Points on a hilly landscape, in no order, each with its height.
A ball rolls from a point to the lowest of its 2 nearest points, and stops where none of them is lower. Distance is the straight distance between rows; heights are no part of it.
(294): [128  95 119 122 150  86 143  98 137 145 146 100 106 172 103  85 142 116
  85 136 138  71 150 117 133]  h=60.2
(858): [134 135 191 144 132 164 119 138 185 142 168  98 143 143 108 144  99  94
  93 123 135  75 119  83 135]  h=48.2
(736): [ 61 125 156  59 117  88 144 167  91 126  97 225 108 106  97 107 154 156
 161 118 111 142 141 173 211]  h=22.0
(612): [ 88 118  91 129 125  99 146 134 112 124  86 179 111   4 153 164 157 120
 168  84 147 156  70 142 110]  h=63.1
(192): [155 159 174 111  79 170 133 140 129 156 156 110 151 131 110 160 135  89
 130  98  91 100 112 155 104]  h=46.2
(562): [145  89 178 119 145 176 110 153 146 115 159 117 135 169 110 114 150 143
  98 148 168 122 121 130 145]  h=71.1
(112): [111 198 146 156 124 152  91  96 136  72 136 160 101 143 140  96 147 150
 147 118  82 140 117 111 157]  h=33.6
(624): [116 116  58 102 119  86 134 139 170 160  92 132 146  82 137 155 150 131
 130 119 142  97 157 181  89]  h=62.0
(445): [156 158 136 139 127 121 110 106 135  84  62 125 139 159 174  77 112 162
 156 126  97 146 128 170 131]  h=53.8
(368): [ 68 106 138 123 141  63 133 172  94 132 135 142 134 103 109 147 148  90
 133 127 138 110 147  59  98]  h=36.8
(530): [123 172 144 146  73 118 104 129 123 100 154 142 130  99 130 147 115 113
 157  98 112 138  83 106 111]  h=44.1
(643): [110 120 156 142  93  90 142 150 101 138 158 130 137 115 109 150 106  76
 134 114 132  99 101  42  91]  h=40.1
(582): [147 127  78 121 159 169 162 120 123 168 101 141 102 159 169 160  84 154
  36 139 132  95 162 128 120]  h=86.4
(183): [140 146 142 147  94 103 105 126 149  60 128 148 142  97 162 105  96 142
 145 120 142 118  83  99 128]  h=46.9
(739): [120 162 151 143 118 133 131 136 138 160 160 108 142 127 109 152  91  88
 115 140 112  99 126  63  91]  h=43.7
(156): [127 129  69 111 146 120 150 151  98 137 119 139 135 156 113 146 114 126
  96 168 117  88 193 129 134]  h=54.5
(555): [137 130  92 115 148 153 163 118 140 169 128 119 111 120 125 122 104 166
  55 138 177 115 178 129  79]  h=83.7
(842): [151  78 139  84 140 133 134 121 146 149 114 126 173 142 118 145 146 144
 105 131 139 119 140 161  99]  h=45.8
(665): [144 158  70 164 159 123 137 110  98 131 138  93  85 150 133 105 136 108
 139 145 105 122 149 127 159]  h=15.9
(70): [130  93  70 126 140  79 141  67 171 159 146 112 121 130 121 114 105 118
  98 155 136  60 112 131 119]  h=56.9
(650): [141 152  63 178 155 130 110 110 168 120 139  98  87 133 146 133 115 126
 131 136 101 124 123 154 179]  h=23.7
(127): [153 113 142 153 126 101 117  94 146 133 141 117 126 119 167 136 126  57
 142 127 114 140 122  99 115]  h=20.8
(486): [126 120 133 129 160 116 138 123 122 162 139 123 134 131 120 138  99 107
  84 143 119 165 174 100 131]  h=26.5
(894): [143  93 192 144 179 201 126 120 169 113 140  82 151 173 123 108 124 140
 143 127 176  76  93 130 158]  h=74.4
(570): [ 93  96 147  91 124 126 133 159  96 112 136 158 115 111 103 104 184 126
 132 120 161 165 175 143 158]  h=25.4
(753): [152 111  93 146 145 135 141  54 154 163 118  90 140 157 119 119 122 118
 149 137  99  85  91 114 123]  h=52.7
(517): [ 83 132  58 130 104  88 169 133 106 181 107 143 139  90 115 138  91 112
 125 131 143 130 205 122 137]  h=26.8
(36): [146 132 105 179 131 140 116  98 172  90 166 114  95  82 182 122 111  93
 152 156 159 150  97 126 170]  h=27.0
(681): [ 87 125 123 111  92 129 141 132  98 161 129 128 149  96  88 152 177 117
 151  96 150 126 138 108  79]  h=36.4
(621): [ 95 109 138  84 116  97 135 158  83 138 112 179 115 149  89  93 138 180
 146 138  98 180 126 181 187]  h=13.4
(590): [119 228 172 148  79 200 111 131 124  88 146 137 109 136 124 115 135 141
 166 110  95 116 109 120 136]  h=36.9
(616): [163  93 129 118 149 177 131  82 142 132 110 112 177 167 120 145 133 119
 156 146  98  99 101 122 142]  h=48.7
(383): [148 164 182 118 118 234 141 165  96 138 174 119 134 139 109 183 122  91
 112 127 110  94 123 123 129]  h=51.8
(143): [132 112  91 100 164  69 174  97  84 180 136 122 115  98 123 130 120 100
 131 158 116 130 134 108  83]  h=25.8
(142): [148 125 139 115 144 186 122 160  97  94 107 170 106 182 155 137 136 142
  95 138 114 150 173 163 181]  h=39.0
(809): [ 68 153  62 132 129 104 101 150 116 126 156 146 136  45 106 191 139 130
 147 129 146 132 134 149 105]  h=59.0
(470): [137 194 175 153  72 161 136 109 116  85 145 142 110 109 142 108 106 133
 180  91  90 110  51  95 154]  h=40.5
(161): [134 192  95 170 127 143  87  94 154 104 130 128  99 122 147 126 120 147
 147 118  81 165 107 151 151]  h=29.9
(548): [119  83 129 112 125  84 123 141 114 130 113 120 142 171  91  80 126 190
 126 141 117 152  92 164 169]  h=23.8
(292): [139 159  96 119 148 122 101 148 119 114 128 114 127 143 103 143 136 187
 118 133  90 151 102 170 121]  h=59.3
(569): [144  96 189 148 100 156 125  97 127  98 100 112 152 182 142  57 146 133
 175 117 159 121  89 123 140]  h=4.9
(397): [ 80 147  86 128  95  97 117 133 120 113 136 170 133  31 123 168 139 148
 167  96 143 154  84 128 104]  h=61.2
(372): [135 131  84 153 175 191 136 141 138 131 100 128 115 170 164 166 102 137
  83 147 108  86 165  94 147]  h=88.4
(373): [ 88 120  69 149  93  94 144 106  92 162 131 137 141 106 109 140 134 107
 143 126 140 127 161  87  97]  h=32.1
(847): [120  81 141  78 131  64 143 118 121 147  81 153 142  97 140 138 156  88
 149  76 115 153 158 184 159]  h=21.4
(4): [141 117 143  99 142 136 123 121 104  87 149 159 116 136 119 104 139 137
 117 136 121 173 147 156 198]  h=32.3
(313): [119  86 146 115 140 155 117 172 124 161 150 129 101 182  86 117 177 176
  89 142 146 140 127 162 121]  h=67.5
(354): [ 71 117 158 110 161  86 116 172 113 159 130 137 127 124 104 149 151 102
 107 122 108 151 172 109 104]  h=33.3
(388): [151 115 128 121 136  77 161  88  94 171 143  97 116 125 118 128 140 108
 148 126 117 112  77  92  67]  h=32.2
(171): [147 107  98  88 147 147 146 138 124 135 135 131 161 139 101 153 131 140
  94 174 141  78 145 111  94]  h=50.7
(150): [151 144 103 120  93 119 119 132 162 143 137 120 142  85 142 165 143 113
 152 134 145 107 115 160  59]  h=59.1
(288): [140 140 166 164 122 160 118 103 157  93 118  86 126 151 143  86 125 130
 181 102 130 112  87  99 155]  h=13.5
(348): [138  87 115 180  93  76 130 102 161  99 156 141  88  81 199 139 129  78
 151 138 172 143  86 142 133]  h=32.8
(763): [130 106 126 129  99 135 103 132 155 118  97 117 173 180 101  97 126 191
 127 137 116 125  93 152 136]  h=30.9
(477): [132 136 112 118 130  77 144 165 132 125 107 120 127  93 154 108  90 134
 116 123 156 154 175 145 139]  h=26.6
(454): [133 168  64 141 127 141  97 138 126 123 151 127 128 111 119 180 134 135
 132 147 115 122 130 155  95]  h=55.9
(808): [154  81 124 144 133  94 132  83 164 140 155 127 125  87 191 148 125  55
 139 156 157 136 119 154 129]  h=27.1
(103): [155 142 137 160 160 161  99 121 177 106  85 101 142 158 168 125 101 148
 128 118 109 125 128 164 141]  h=50.9
(601): [ 84  95 180 109  86 119 118 169 118 100 139 161 128 118 112  97 182 121
 145 109 175 140 137  96 118]  h=19.6
(90): [120 136  82 129 164 115 151  88  94 188 145 130 122 121 112 154  96 100
 106 167  89 147 159 106 106]  h=18.2
(447): [101 120 153  58 124  89 154 152  96 136  76 179 118 100 114 129 157 111
 162  91 112 150 168 183 192]  h=27.2
(468): [141 144 172 142 147 160  95 154 165  97 102 121 133 152 149 107  98 178
  86 124 136 172 135 153 142]  h=47.0
(626): [138  90 123 139 141 189 116 137 174 114 113 135 148 183 142 154 126 130
  71 134 139  71 151 110 152]  h=90.0
(613): [150 112 158 141 126  71 123 117 111 138 140  90 121 130 120 126 126 129
 144 102 113 138  45 112 100]  h=37.7
(512): [148 178 138 177 129 160 120 115 163 100 134  94 102  98 174 124  99 111
 193 133 121 129  81  97 137]  h=20.5
(597): [159  91 152 123 184 195 155  89 152 135 135  91 123 173 121 108 132 134
 112 146 163  54 118 109 128]  h=77.2
(633): [147 116 133 111 145 196 111 130 122  91 115 152 155 172 122 140 140 142
 138 162  91 131 122 127 160]  h=44.5
(472): [139 116  84  98 117  86 180 136 131 168 100 123 130 103 129 113  93 128
 112 128 169 105 194 155 148]  h=18.5
(840): [114 172 105 139  89 157 116 162 122 100 136 129 159 109 113 129 110 154
 126 144 166 138 151  99 102]  h=52.2
(638): [ 88 118 195 120 117  86 124 161 123 124  95 147 123 103 138  90 129 169
 128  87 141 208 115 124 117]  h=37.2
(846): [138  92 182 135  96 106 121 135 123  92 124 121 130 163 144  75 162  98
 141 120 163 113 132  93 118]  h=13.6
(289): [116 124  85 107 146 114 133 166 108 160 127 118 110 163  79 144 146 187
  81 121 118 132 145 181 136]  h=63.2
(834): [113 139 146 141 122  72 117 148 145 145 104 113 124  98 154 117 115 126
 115  93 135 182 157 126  94]  h=32.0
(663): [132 110 153 102 107 137 114 129 135 145 141 126 150 143  94 148 179 121
 129 107 123 128 123 138  97]  h=41.0
(596): [142  86 116 136 136  42 136 105 105 138 117  96 128 147 123  99 117 152
 134 105 115 144  75 152 150]  h=31.7
(717): [164 129 139 110 137 207 166  89 150 167 139 108 121 138 120 128  99 145
  76 142 171  83 130 106  76]  h=80.6
(802): [141 153 112 134 141 142 125 118  69 119 134 124 131 147 121 136 148  97
 155 157  95 146 149 105 110]  h=6.9
(778): [137 164 139 141 145 223 109 131  97 121 169 130 131 140 103 183 123 126
 122 133 112 156 122 110 138]  h=56.8
(21): [145 176 162 138 117 141 100 152 155  76 122 126 145 109 159 108  96 148
 125 138 146 153 131 112 112]  h=49.3
(186): [114 137 174 129 132 115 113 182 125 117 119 128 111 147 127  79 117 175
 102 135 138 196 153 145 139]  h=42.4
(747): [154 148 135 130 129 111 117 109  98  93 124 145 111 117 174 114 138  85
 153 129 106 179 158 132 126]  h=14.2

For each start below, name the point where the ball stops.
(555) -> (454)
(70) -> (569)
(183) -> (802)
(383) -> (472)
(103) -> (472)
(858) -> (90)
(171) -> (472)
(626) -> (454)
(778) -> (569)

Call two points neighbours if one is among the 2 nearest of the other. Go from one point of each pair to the other, from neighbour to neighbour, staying as low as possible. Name the highest point that can't be avoided.
(569) / (802) -> (348)
(847) / (621) -> (447)
(548) / (90) -> (613)
(569) / (847) -> (570)
